A landscape with many valleys, sampled at points; each row gives a point and its height.
From any point a ball rolls to the lowest of the 2 points nearest to it. It stops when none of these is lower. Distance is the straight distance between rows; heights are no part of it.
laduf height 628: 143; 117; 124; 135; 122; 118; 172; 116; 89; 105; 95; 132; 174; 115; 108; 157; 162; 149; 157; 146; 108; 97; 97; 133; 209; 94; 165; 122; 133; 113; 114; 146; 159; 123; 116; 132; 134; 148; 133
konog height 643: 128; 164; 108; 132; 141; 141; 129; 118; 155; 120; 131; 99; 198; 103; 114; 143; 185; 138; 174; 154; 131; 98; 107; 92; 163; 110; 141; 111; 77; 137; 143; 115; 110; 132; 124; 125; 134; 142; 114
bila height 409: 108; 99; 131; 92; 100; 136; 105; 141; 141; 112; 109; 128; 146; 161; 173; 120; 116; 121; 158; 105; 149; 65; 141; 90; 112; 150; 163; 95; 127; 119; 140; 131; 113; 94; 154; 117; 131; 97; 88
fad height 202: 104; 167; 119; 128; 149; 144; 101; 163; 137; 133; 137; 137; 55; 185; 161; 120; 93; 102; 141; 107; 158; 144; 147; 141; 103; 167; 143; 123; 170; 146; 141; 130; 118; 128; 117; 181; 172; 105; 117
lapa height 168: 122; 166; 118; 158; 172; 137; 106; 182; 155; 167; 135; 129; 82; 184; 156; 128; 111; 98; 116; 106; 136; 154; 151; 144; 120; 123; 127; 155; 152; 145; 149; 87; 120; 139; 127; 143; 160; 106; 105
bur height 586: 132; 46; 124; 119; 104; 126; 114; 111; 107; 149; 124; 122; 130; 112; 128; 112; 123; 145; 84; 154; 68; 110; 165; 75; 142; 118; 141; 115; 129; 141; 131; 95; 155; 113; 114; 80; 98; 93; 147
Fave height 438: 123; 131; 101; 150; 145; 136; 148; 119; 136; 129; 152; 123; 152; 129; 91; 149; 118; 128; 121; 164; 128; 127; 102; 137; 156; 59; 139; 112; 54; 127; 132; 128; 96; 83; 159; 94; 137; 152; 104
fudu height 413: 141; 178; 120; 134; 137; 147; 145; 130; 131; 147; 127; 155; 107; 126; 123; 111; 132; 127; 157; 99; 148; 175; 130; 142; 126; 147; 108; 124; 169; 150; 127; 148; 119; 142; 125; 150; 142; 132; 149
veb height 614: 132; 94; 146; 138; 92; 146; 157; 115; 87; 126; 83; 142; 164; 122; 124; 107; 173; 145; 116; 133; 95; 89; 124; 126; 174; 104; 136; 90; 135; 123; 111; 105; 161; 133; 108; 137; 119; 127; 138
tas height 452: 109; 167; 134; 180; 134; 112; 107; 169; 193; 94; 110; 135; 122; 119; 119; 105; 123; 124; 104; 84; 166; 154; 165; 136; 124; 93; 85; 130; 136; 117; 139; 83; 156; 94; 167; 89; 125; 112; 91
sisob height 402: 133; 157; 111; 111; 129; 175; 94; 132; 120; 170; 126; 149; 150; 167; 162; 124; 124; 92; 123; 141; 134; 136; 134; 122; 97; 139; 135; 84; 95; 145; 136; 85; 113; 143; 133; 127; 111; 104; 94
pase height 132: 142; 122; 129; 128; 112; 169; 102; 127; 117; 194; 107; 135; 103; 163; 173; 112; 140; 104; 104; 113; 112; 131; 165; 109; 134; 164; 128; 118; 175; 142; 124; 93; 148; 139; 118; 115; 126; 83; 135
pafi height 376: 112; 102; 98; 102; 125; 92; 128; 167; 152; 127; 119; 152; 119; 96; 139; 120; 75; 130; 91; 117; 105; 115; 160; 108; 154; 130; 149; 136; 173; 116; 170; 127; 102; 104; 145; 95; 102; 85; 148
depan height 385: 117; 98; 114; 100; 148; 131; 90; 158; 128; 145; 140; 117; 134; 178; 152; 140; 106; 113; 169; 124; 138; 99; 120; 99; 105; 125; 181; 119; 106; 132; 137; 119; 108; 107; 141; 99; 141; 116; 75
punep height 339: 155; 184; 84; 126; 163; 143; 131; 125; 136; 192; 135; 143; 170; 132; 150; 159; 146; 107; 188; 154; 152; 141; 109; 125; 160; 145; 158; 140; 105; 146; 137; 130; 101; 140; 126; 151; 133; 121; 127
rebi height 198: 125; 131; 128; 129; 145; 124; 107; 168; 157; 162; 140; 120; 60; 155; 154; 138; 69; 90; 69; 120; 125; 141; 154; 144; 119; 116; 130; 182; 158; 126; 151; 109; 112; 124; 140; 113; 135; 84; 132
madog height 328: 132; 155; 68; 119; 180; 138; 138; 139; 142; 177; 159; 136; 120; 136; 125; 156; 108; 110; 159; 176; 123; 138; 112; 126; 169; 109; 176; 142; 95; 156; 145; 149; 67; 126; 118; 150; 152; 129; 151
kesez height 466: 135; 127; 115; 151; 130; 140; 173; 106; 114; 159; 110; 136; 88; 113; 112; 114; 138; 147; 112; 147; 106; 134; 140; 125; 192; 84; 136; 106; 152; 140; 111; 151; 137; 81; 141; 94; 136; 136; 141
pilin height 342: 99; 128; 114; 132; 140; 145; 112; 113; 143; 120; 154; 111; 28; 159; 86; 122; 97; 133; 115; 143; 145; 149; 155; 116; 115; 94; 128; 110; 119; 150; 107; 141; 117; 74; 150; 114; 178; 122; 130
lutu height 315: 125; 115; 113; 88; 132; 122; 114; 147; 121; 147; 144; 167; 112; 138; 152; 120; 79; 125; 117; 118; 116; 151; 132; 126; 86; 173; 132; 132; 143; 142; 146; 134; 109; 154; 120; 144; 101; 111; 147
fug height 258: 115; 97; 142; 97; 113; 118; 121; 100; 106; 120; 157; 124; 83; 126; 107; 134; 87; 126; 74; 177; 125; 154; 131; 149; 71; 163; 106; 157; 117; 141; 104; 147; 128; 143; 120; 166; 121; 124; 164
Faso height 306: 108; 88; 175; 122; 104; 111; 126; 168; 126; 97; 114; 113; 100; 161; 153; 132; 99; 109; 92; 115; 132; 81; 115; 166; 103; 126; 128; 158; 151; 88; 136; 120; 134; 136; 140; 152; 126; 125; 101
godit height 419: 117; 133; 101; 91; 118; 157; 90; 121; 157; 147; 125; 139; 158; 136; 158; 121; 111; 103; 130; 127; 147; 113; 148; 75; 97; 141; 143; 86; 98; 126; 153; 115; 99; 103; 147; 90; 100; 87; 111
rore height 276: 132; 69; 133; 82; 113; 93; 140; 110; 107; 134; 147; 130; 116; 127; 129; 132; 78; 128; 128; 131; 105; 112; 101; 119; 104; 133; 150; 156; 120; 120; 125; 169; 117; 124; 132; 112; 102; 124; 150
Sunod height 297: 151; 152; 106; 105; 126; 98; 137; 137; 94; 129; 110; 184; 164; 107; 110; 161; 88; 120; 116; 139; 144; 156; 138; 170; 163; 151; 151; 136; 152; 116; 144; 137; 156; 134; 144; 147; 103; 122; 158
Rop height 524: 138; 138; 146; 120; 105; 166; 178; 113; 135; 184; 119; 138; 121; 158; 186; 93; 131; 106; 135; 101; 114; 102; 85; 144; 127; 149; 116; 131; 156; 119; 119; 169; 80; 153; 127; 150; 109; 123; 130
Lam height 253: 118; 87; 102; 88; 111; 173; 145; 96; 133; 160; 133; 143; 124; 147; 150; 98; 130; 136; 158; 148; 90; 97; 124; 61; 123; 149; 147; 72; 105; 156; 128; 150; 77; 109; 117; 138; 127; 100; 143
dabu height 78: 163; 104; 126; 133; 144; 132; 90; 126; 136; 205; 127; 118; 113; 146; 160; 121; 134; 107; 103; 104; 106; 151; 167; 95; 118; 137; 123; 148; 150; 143; 130; 95; 151; 140; 132; 51; 120; 98; 133
gefas height 317: 114; 101; 132; 106; 112; 123; 122; 81; 116; 119; 141; 126; 56; 150; 99; 113; 81; 140; 126; 110; 152; 135; 146; 112; 80; 134; 130; 93; 121; 136; 89; 177; 138; 70; 156; 93; 157; 128; 131
fuvig height 346: 114; 95; 125; 127; 137; 104; 134; 182; 108; 142; 129; 147; 120; 159; 163; 108; 71; 123; 105; 113; 91; 124; 108; 147; 103; 140; 139; 147; 163; 128; 163; 107; 107; 168; 107; 161; 99; 109; 119
kelir height 485: 137; 142; 117; 138; 134; 139; 163; 129; 132; 158; 108; 134; 128; 140; 139; 118; 130; 129; 157; 109; 137; 121; 119; 118; 167; 101; 144; 122; 151; 128; 130; 153; 108; 94; 151; 104; 133; 120; 122
zafek height 344: 159; 126; 128; 102; 138; 121; 79; 96; 107; 158; 138; 141; 147; 151; 130; 155; 101; 100; 136; 121; 177; 170; 135; 148; 72; 171; 127; 139; 95; 126; 114; 139; 162; 136; 160; 87; 103; 126; 123
bot height 394: 117; 171; 104; 146; 159; 118; 119; 182; 151; 117; 123; 130; 114; 120; 139; 118; 136; 136; 149; 102; 131; 137; 130; 139; 152; 142; 126; 148; 182; 132; 149; 107; 115; 154; 100; 169; 144; 125; 137
pavu height 282: 126; 90; 145; 129; 103; 141; 164; 70; 114; 127; 123; 116; 99; 138; 108; 99; 134; 144; 144; 98; 117; 121; 121; 108; 111; 105; 117; 93; 123; 132; 88; 176; 124; 90; 138; 86; 138; 143; 127
Pido height 117: 133; 112; 94; 142; 166; 122; 78; 159; 144; 159; 147; 115; 105; 137; 116; 137; 119; 130; 123; 127; 117; 145; 168; 88; 144; 115; 150; 151; 129; 143; 153; 89; 134; 113; 129; 59; 135; 105; 118
lofi height 362: 159; 161; 133; 140; 132; 140; 118; 120; 77; 145; 102; 155; 198; 132; 120; 129; 175; 141; 162; 121; 151; 154; 120; 138; 133; 153; 127; 100; 120; 144; 110; 96; 171; 161; 116; 134; 118; 149; 117
Zuzaz height 397: 121; 124; 153; 123; 138; 106; 142; 139; 151; 96; 153; 86; 118; 114; 127; 155; 136; 133; 151; 133; 126; 94; 88; 141; 136; 115; 133; 180; 127; 98; 128; 154; 103; 141; 117; 159; 153; 155; 131
nako height 688: 140; 199; 103; 144; 163; 141; 116; 164; 127; 152; 135; 137; 133; 138; 133; 164; 121; 84; 99; 165; 148; 163; 141; 183; 158; 129; 124; 152; 128; 143; 142; 94; 113; 151; 115; 186; 141; 119; 141
Suv height 360: 106; 98; 107; 110; 144; 102; 129; 183; 133; 108; 136; 120; 117; 162; 137; 139; 85; 133; 166; 108; 127; 92; 107; 115; 139; 104; 175; 143; 146; 118; 162; 142; 98; 103; 131; 127; 149; 123; 113
vut height 143: 130; 144; 118; 175; 190; 124; 84; 171; 155; 163; 162; 93; 100; 168; 128; 137; 138; 121; 107; 126; 115; 144; 145; 127; 128; 92; 122; 173; 120; 138; 144; 64; 128; 142; 124; 94; 162; 126; 87
makib height 345: 135; 94; 106; 92; 126; 93; 116; 140; 118; 131; 126; 165; 144; 86; 121; 128; 96; 146; 115; 110; 104; 147; 152; 111; 122; 161; 133; 146; 152; 129; 153; 128; 139; 136; 124; 100; 88; 111; 168
Desu height 268: 118; 127; 117; 107; 143; 85; 101; 167; 101; 73; 139; 157; 155; 89; 100; 159; 88; 135; 112; 150; 131; 143; 138; 169; 121; 148; 140; 136; 130; 119; 151; 109; 144; 155; 118; 170; 111; 136; 151
ras height 180: 82; 157; 104; 109; 113; 157; 115; 151; 140; 100; 117; 153; 82; 159; 156; 108; 106; 119; 130; 132; 150; 112; 151; 133; 126; 173; 142; 74; 157; 147; 134; 135; 109; 113; 111; 218; 156; 97; 129
Riro height 161: 120; 171; 146; 149; 135; 170; 140; 110; 166; 144; 164; 113; 127; 151; 148; 99; 156; 113; 139; 108; 120; 138; 100; 122; 78; 109; 90; 105; 79; 143; 123; 120; 77; 144; 125; 123; 128; 149; 88
ruma height 299: 127; 167; 169; 110; 113; 134; 97; 118; 159; 93; 148; 89; 127; 126; 151; 156; 139; 103; 115; 138; 167; 113; 126; 148; 74; 169; 100; 141; 92; 101; 114; 136; 114; 143; 143; 155; 131; 147; 112
Fital height 307: 127; 130; 80; 87; 134; 160; 130; 107; 121; 189; 146; 126; 123; 142; 150; 147; 123; 106; 170; 180; 104; 116; 119; 94; 158; 139; 181; 106; 99; 155; 126; 159; 79; 114; 113; 151; 147; 105; 161
Vilak height 271: 124; 96; 161; 144; 123; 122; 121; 145; 88; 108; 98; 134; 171; 148; 113; 123; 129; 136; 125; 97; 136; 116; 111; 151; 116; 96; 129; 105; 108; 108; 126; 89; 165; 123; 147; 92; 120; 145; 76
fiko height 509: 133; 130; 107; 170; 140; 135; 167; 146; 114; 154; 120; 152; 123; 98; 106; 101; 136; 142; 77; 166; 73; 161; 145; 151; 192; 74; 115; 130; 148; 157; 146; 99; 141; 136; 106; 116; 100; 125; 160
tevor height 329: 153; 113; 111; 123; 153; 124; 98; 127; 89; 165; 137; 152; 118; 165; 108; 134; 99; 128; 160; 106; 164; 167; 139; 129; 110; 136; 151; 124; 134; 150; 117; 134; 157; 112; 144; 82; 132; 128; 120
lema height 250: 157; 113; 149; 161; 139; 117; 162; 83; 119; 140; 136; 113; 106; 121; 97; 117; 149; 147; 157; 87; 137; 160; 108; 121; 130; 97; 109; 150; 134; 134; 90; 171; 151; 108; 132; 71; 148; 162; 126
gukid height 181: 107; 105; 135; 128; 101; 180; 159; 90; 150; 156; 146; 104; 118; 152; 160; 78; 159; 134; 124; 155; 75; 90; 104; 65; 97; 122; 112; 88; 80; 148; 119; 137; 66; 126; 110; 141; 126; 116; 127
rur height 668: 138; 140; 137; 90; 90; 152; 101; 102; 129; 134; 104; 113; 142; 122; 163; 149; 177; 110; 136; 147; 140; 91; 157; 108; 144; 182; 129; 114; 138; 122; 113; 132; 144; 134; 121; 156; 128; 106; 151
lepo height 558: 123; 71; 125; 145; 151; 100; 110; 157; 103; 130; 134; 121; 81; 132; 108; 109; 131; 175; 144; 103; 85; 143; 145; 99; 122; 129; 138; 147; 180; 151; 128; 104; 162; 141; 91; 119; 157; 127; 146
Bet height 677: 128; 159; 154; 117; 89; 167; 133; 107; 117; 129; 94; 102; 111; 148; 156; 148; 164; 91; 99; 166; 148; 86; 137; 158; 149; 156; 130; 129; 142; 116; 103; 128; 141; 139; 123; 202; 143; 116; 144
Kito height 517: 154; 136; 130; 127; 129; 120; 153; 103; 155; 146; 134; 116; 190; 71; 134; 120; 175; 151; 174; 92; 99; 125; 102; 81; 128; 140; 113; 135; 126; 120; 137; 146; 106; 157; 115; 98; 105; 150; 147
Sula height 416: 95; 143; 156; 149; 101; 144; 148; 134; 142; 69; 108; 130; 114; 140; 125; 95; 124; 139; 123; 98; 165; 118; 121; 158; 97; 108; 95; 77; 124; 114; 118; 124; 132; 106; 145; 147; 129; 148; 86
dalol height 541: 146; 107; 129; 152; 124; 101; 153; 120; 148; 115; 105; 115; 151; 72; 117; 126; 156; 153; 130; 109; 105; 126; 130; 95; 187; 94; 126; 154; 150; 104; 124; 140; 155; 110; 136; 50; 109; 143; 138
tudi height 378: 129; 133; 165; 135; 100; 141; 99; 123; 128; 103; 113; 153; 122; 136; 134; 88; 121; 112; 95; 81; 150; 166; 165; 142; 59; 165; 77; 81; 132; 123; 122; 95; 166; 134; 131; 113; 106; 128; 105
sizup height 495: 148; 167; 126; 116; 108; 133; 104; 71; 136; 111; 115; 114; 184; 100; 129; 133; 172; 134; 192; 124; 188; 130; 131; 95; 105; 186; 121; 105; 102; 130; 104; 165; 153; 128; 133; 128; 122; 135; 133
zaror height 437: 105; 161; 137; 172; 127; 120; 127; 135; 153; 85; 98; 125; 124; 124; 99; 116; 126; 148; 137; 93; 194; 132; 149; 128; 125; 104; 114; 100; 126; 125; 117; 126; 152; 73; 174; 107; 149; 130; 90
vokal height 335: 134; 98; 150; 129; 108; 94; 164; 120; 81; 87; 107; 124; 134; 121; 116; 165; 131; 133; 109; 147; 118; 101; 108; 180; 165; 117; 143; 174; 159; 94; 101; 149; 181; 151; 113; 166; 129; 144; 154
Goto height 192: 107; 124; 160; 150; 106; 165; 116; 133; 142; 152; 109; 119; 79; 163; 162; 97; 178; 116; 96; 104; 113; 116; 167; 120; 112; 144; 104; 102; 162; 140; 115; 81; 151; 143; 109; 152; 153; 99; 117
vuv height 310: 148; 121; 162; 106; 89; 111; 145; 85; 103; 102; 118; 115; 153; 79; 118; 170; 158; 126; 86; 177; 121; 117; 119; 160; 147; 141; 117; 163; 119; 100; 103; 131; 164; 159; 117; 160; 107; 135; 177
pim height 544: 131; 113; 113; 153; 150; 112; 133; 143; 112; 142; 104; 132; 91; 127; 112; 119; 157; 155; 167; 108; 105; 143; 143; 101; 189; 119; 152; 143; 185; 150; 114; 136; 159; 120; 99; 113; 160; 130; 153
susu height 480: 133; 196; 105; 118; 117; 151; 113; 109; 151; 123; 112; 131; 161; 119; 135; 147; 148; 118; 173; 139; 204; 126; 150; 117; 128; 157; 134; 100; 117; 139; 126; 144; 124; 104; 154; 160; 134; 108; 126
Vofuf height 430: 119; 110; 87; 155; 161; 80; 154; 160; 116; 87; 130; 139; 106; 88; 79; 147; 102; 164; 122; 159; 95; 141; 133; 142; 212; 88; 159; 173; 161; 119; 151; 144; 140; 120; 108; 134; 144; 140; 161
nimef height 314: 152; 130; 125; 146; 172; 90; 97; 149; 102; 137; 137; 131; 144; 136; 101; 151; 133; 150; 182; 95; 159; 165; 121; 122; 108; 145; 137; 164; 136; 143; 116; 126; 157; 146; 124; 100; 150; 148; 112
felur height 289: 127; 158; 111; 82; 103; 108; 153; 120; 102; 102; 110; 182; 147; 98; 119; 132; 81; 122; 121; 119; 169; 126; 134; 180; 142; 179; 141; 105; 166; 111; 126; 176; 131; 119; 153; 175; 112; 125; 161
budu height 493: 147; 167; 116; 164; 145; 130; 151; 119; 129; 138; 138; 160; 145; 67; 81; 116; 152; 143; 98; 145; 102; 195; 143; 148; 154; 87; 77; 125; 126; 146; 138; 116; 139; 132; 119; 102; 100; 148; 156
nol height 245: 100; 137; 123; 108; 103; 125; 136; 134; 105; 85; 108; 161; 107; 122; 122; 112; 101; 137; 102; 141; 135; 128; 142; 160; 129; 159; 124; 97; 157; 132; 131; 138; 126; 125; 119; 202; 126; 112; 152
medo height 227: 122; 130; 126; 116; 127; 141; 113; 116; 141; 151; 152; 125; 53; 135; 121; 125; 85; 102; 70; 153; 120; 163; 163; 130; 96; 127; 99; 152; 135; 146; 124; 126; 121; 124; 134; 119; 127; 95; 156
Pelir height 529: 141; 129; 130; 136; 123; 97; 135; 106; 174; 96; 119; 112; 184; 58; 106; 112; 148; 148; 160; 91; 135; 130; 127; 74; 136; 128; 109; 125; 115; 115; 143; 159; 133; 109; 149; 63; 107; 143; 136
nov height 650: 110; 154; 102; 121; 131; 150; 86; 102; 174; 99; 142; 73; 154; 97; 100; 152; 176; 120; 129; 182; 142; 93; 145; 91; 148; 120; 128; 109; 70; 125; 130; 110; 116; 112; 129; 128; 147; 126; 129
Lim height 507: 168; 143; 124; 118; 133; 112; 120; 91; 126; 151; 127; 129; 215; 92; 128; 134; 148; 129; 184; 103; 145; 148; 113; 94; 101; 167; 124; 122; 96; 131; 122; 144; 142; 148; 132; 89; 97; 149; 124
zufo height 379: 117; 96; 166; 108; 102; 99; 161; 108; 123; 78; 140; 106; 91; 125; 125; 142; 106; 140; 129; 129; 126; 102; 86; 171; 105; 134; 114; 186; 164; 89; 113; 196; 120; 142; 121; 170; 135; 149; 154
lovam height 599: 133; 88; 146; 135; 102; 145; 137; 128; 127; 144; 97; 108; 160; 117; 143; 117; 148; 120; 80; 146; 81; 90; 142; 102; 169; 90; 126; 115; 113; 112; 132; 85; 144; 117; 132; 82; 102; 106; 119
pib height 528: 128; 112; 102; 159; 146; 118; 128; 155; 106; 130; 100; 149; 137; 90; 108; 110; 155; 168; 126; 125; 81; 148; 166; 105; 194; 104; 137; 121; 167; 151; 144; 93; 163; 135; 98; 99; 119; 126; 149
leve height 232: 158; 109; 147; 146; 142; 106; 160; 77; 137; 111; 146; 101; 149; 97; 101; 155; 163; 140; 147; 132; 121; 134; 91; 126; 149; 93; 123; 177; 97; 100; 104; 172; 136; 121; 131; 83; 139; 179; 135
Nub height 475: 140; 187; 127; 164; 141; 135; 129; 149; 128; 99; 105; 144; 200; 109; 106; 161; 153; 125; 118; 155; 172; 147; 124; 174; 165; 108; 123; 120; 107; 118; 133; 92; 141; 129; 140; 158; 125; 137; 112
mas height 318: 124; 152; 136; 128; 140; 108; 93; 128; 176; 91; 144; 99; 129; 103; 119; 132; 118; 113; 107; 112; 163; 143; 143; 123; 88; 131; 93; 145; 100; 107; 137; 123; 123; 124; 150; 102; 126; 134; 113
Kar height 464: 114; 186; 105; 152; 135; 141; 135; 134; 127; 90; 122; 132; 145; 137; 107; 149; 138; 126; 157; 148; 194; 128; 120; 154; 157; 117; 143; 111; 102; 131; 122; 129; 117; 102; 152; 183; 162; 140; 106
rof height 348: 162; 192; 99; 117; 152; 128; 109; 126; 120; 164; 128; 155; 194; 94; 133; 149; 166; 133; 171; 139; 152; 154; 132; 123; 136; 183; 130; 126; 130; 148; 141; 111; 130; 168; 117; 151; 115; 138; 142
tol height 636: 125; 139; 125; 130; 123; 115; 143; 134; 114; 79; 109; 122; 202; 91; 110; 147; 181; 162; 180; 147; 128; 94; 91; 129; 170; 119; 139; 118; 113; 108; 126; 131; 134; 142; 109; 169; 132; 162; 132
Berum height 406: 114; 92; 98; 112; 143; 115; 154; 139; 158; 149; 154; 139; 108; 93; 121; 99; 82; 142; 106; 127; 69; 131; 125; 86; 131; 106; 129; 145; 133; 141; 162; 136; 75; 116; 132; 84; 103; 106; 164
Bil height 320: 97; 69; 114; 73; 110; 103; 125; 142; 114; 98; 137; 136; 118; 145; 133; 129; 80; 141; 155; 138; 106; 80; 123; 110; 117; 137; 169; 113; 132; 131; 146; 166; 103; 102; 127; 144; 134; 108; 137
riv height 359: 136; 102; 178; 118; 95; 104; 144; 121; 90; 101; 112; 120; 103; 158; 143; 149; 122; 129; 143; 108; 152; 94; 98; 179; 122; 157; 132; 171; 170; 91; 96; 172; 168; 138; 131; 158; 143; 145; 131
Zipi height 230: 102; 104; 123; 107; 137; 100; 91; 162; 105; 74; 148; 122; 136; 131; 118; 149; 114; 153; 137; 163; 107; 107; 117; 141; 92; 157; 148; 117; 108; 136; 140; 112; 122; 159; 104; 182; 132; 151; 120
kalo height 504: 134; 135; 143; 122; 88; 162; 188; 95; 144; 166; 102; 136; 140; 141; 172; 99; 154; 118; 144; 95; 123; 87; 111; 102; 161; 124; 122; 99; 155; 113; 120; 159; 99; 105; 142; 117; 120; 108; 128
Nen height 112: 106; 134; 142; 147; 120; 172; 153; 123; 171; 146; 158; 113; 90; 155; 170; 69; 145; 139; 132; 112; 83; 106; 95; 98; 78; 125; 97; 114; 116; 138; 132; 125; 65; 156; 104; 156; 130; 129; 97
Vidol height 445: 132; 117; 104; 164; 161; 103; 158; 147; 109; 130; 103; 122; 91; 129; 112; 149; 131; 143; 118; 171; 110; 125; 139; 144; 238; 66; 176; 149; 152; 128; 128; 148; 145; 88; 122; 107; 157; 140; 131
Dase height 239: 122; 144; 171; 155; 97; 165; 149; 111; 139; 152; 113; 128; 73; 162; 146; 101; 140; 102; 85; 105; 135; 134; 142; 161; 105; 116; 86; 122; 158; 130; 105; 124; 137; 121; 138; 139; 133; 121; 120
losar height 215: 149; 113; 163; 147; 130; 115; 146; 76; 129; 109; 160; 84; 156; 99; 100; 131; 158; 132; 127; 123; 115; 153; 87; 140; 87; 106; 80; 144; 67; 110; 110; 147; 138; 155; 115; 107; 122; 187; 128
Dugen height 286: 150; 109; 135; 97; 109; 113; 138; 75; 81; 140; 148; 137; 118; 92; 100; 151; 126; 132; 96; 182; 114; 158; 121; 161; 106; 168; 115; 164; 128; 138; 97; 146; 166; 167; 104; 174; 108; 137; 195
mapil height 190: 121; 136; 163; 149; 135; 140; 147; 103; 163; 105; 172; 85; 138; 120; 124; 114; 145; 128; 131; 116; 117; 118; 65; 138; 82; 92; 85; 130; 67; 111; 122; 142; 76; 147; 127; 128; 127; 177; 93
lef height 426: 122; 117; 118; 128; 145; 130; 161; 123; 149; 152; 161; 126; 125; 122; 120; 121; 103; 122; 126; 143; 95; 124; 90; 116; 128; 85; 134; 139; 90; 129; 142; 145; 76; 120; 141; 106; 112; 137; 131
tafof height 296: 128; 110; 140; 139; 143; 107; 104; 149; 110; 104; 133; 120; 159; 142; 119; 118; 140; 163; 179; 86; 139; 125; 113; 115; 92; 132; 138; 114; 109; 130; 129; 111; 142; 139; 123; 115; 137; 165; 84
bov height 483: 161; 165; 127; 172; 144; 121; 154; 137; 114; 139; 121; 165; 177; 107; 108; 145; 141; 121; 115; 139; 152; 180; 131; 185; 168; 93; 109; 147; 120; 126; 129; 115; 159; 126; 144; 104; 103; 155; 118
Suzin height 573: 140; 47; 153; 136; 115; 105; 123; 114; 104; 127; 122; 100; 95; 123; 109; 119; 140; 157; 103; 119; 91; 118; 153; 91; 132; 121; 127; 148; 143; 128; 113; 123; 179; 118; 116; 78; 140; 125; 143
Bod height 240: 128; 68; 150; 117; 111; 115; 144; 123; 86; 124; 123; 131; 133; 140; 116; 124; 92; 126; 87; 131; 110; 120; 116; 143; 115; 96; 133; 123; 106; 119; 126; 119; 147; 123; 139; 105; 103; 131; 117
mov height 463: 94; 150; 141; 191; 155; 129; 114; 172; 187; 103; 123; 109; 108; 148; 121; 104; 155; 138; 129; 86; 137; 125; 128; 126; 125; 73; 103; 134; 129; 126; 141; 68; 139; 133; 132; 108; 150; 137; 74
nore height 396: 113; 120; 173; 148; 98; 145; 127; 138; 139; 103; 120; 139; 125; 164; 164; 79; 130; 127; 121; 71; 132; 123; 115; 129; 56; 141; 89; 85; 116; 110; 126; 112; 132; 142; 137; 122; 108; 141; 64
dufi height 658: 133; 139; 133; 110; 92; 146; 124; 78; 156; 112; 118; 103; 157; 81; 121; 133; 180; 128; 111; 157; 125; 112; 149; 92; 143; 139; 108; 108; 106; 118; 119; 135; 129; 113; 125; 122; 121; 119; 151
lum height 382: 141; 147; 136; 134; 118; 172; 125; 108; 107; 159; 113; 159; 155; 138; 135; 96; 161; 127; 132; 114; 116; 154; 136; 119; 106; 142; 107; 72; 122; 152; 114; 101; 131; 142; 114; 122; 115; 124; 123
saguf height 273: 120; 136; 158; 121; 105; 156; 142; 135; 126; 127; 133; 133; 100; 168; 148; 118; 104; 97; 97; 127; 136; 125; 103; 175; 87; 129; 103; 127; 121; 112; 126; 134; 106; 145; 140; 162; 116; 130; 102
Rogaf height 448: 137; 144; 132; 138; 136; 148; 142; 105; 104; 130; 148; 133; 134; 135; 88; 152; 122; 118; 113; 163; 150; 156; 111; 164; 123; 95; 128; 119; 77; 132; 110; 127; 125; 118; 140; 137; 141; 155; 125
Vusi height 374: 129; 135; 108; 139; 156; 100; 148; 187; 130; 141; 126; 156; 122; 110; 147; 112; 94; 137; 125; 99; 99; 145; 116; 153; 137; 136; 125; 171; 198; 127; 172; 126; 98; 176; 92; 169; 110; 120; 154
posup height 684: 132; 185; 145; 125; 133; 159; 114; 122; 120; 151; 140; 105; 102; 152; 149; 158; 153; 83; 104; 174; 147; 138; 130; 174; 120; 158; 109; 137; 118; 135; 109; 104; 117; 164; 111; 207; 154; 128; 128
Ril height 336: 109; 111; 139; 119; 127; 81; 109; 193; 133; 80; 111; 128; 141; 140; 146; 158; 96; 124; 135; 100; 149; 91; 121; 156; 140; 135; 158; 159; 161; 90; 154; 123; 136; 129; 139; 141; 129; 123; 107
riz height 414: 108; 86; 121; 122; 139; 88; 135; 137; 125; 82; 150; 101; 116; 106; 94; 152; 117; 157; 129; 158; 96; 97; 114; 122; 158; 96; 151; 175; 127; 124; 138; 143; 129; 124; 114; 140; 143; 140; 149
dugom height 361: 138; 106; 140; 108; 110; 131; 76; 110; 116; 127; 134; 130; 146; 130; 141; 124; 117; 108; 96; 120; 146; 150; 153; 121; 61; 174; 111; 105; 101; 125; 117; 104; 149; 149; 131; 106; 95; 123; 115
Fefum height 272: 110; 118; 135; 75; 117; 113; 79; 125; 138; 74; 173; 94; 118; 119; 124; 166; 111; 125; 135; 162; 144; 104; 127; 127; 67; 173; 139; 132; 86; 121; 121; 154; 111; 134; 129; 153; 130; 139; 127

Where does a ball stop that starts at each point below?
tas | Bod
rur | Kar
bur | Kar
sisob | Nen
gefas | Nen

Call two points neighbours if one is among the 2 nearest of the other. Go from one point of each pair to the other, from neighbour to neighbour, staying as low as possible. Name the highest point that can't be avoided.
ras and Bod | Suv
lutu and Zipi | kelir
Zipi and lapa | Sunod
ras and Nen | pilin
lapa and ras | fad
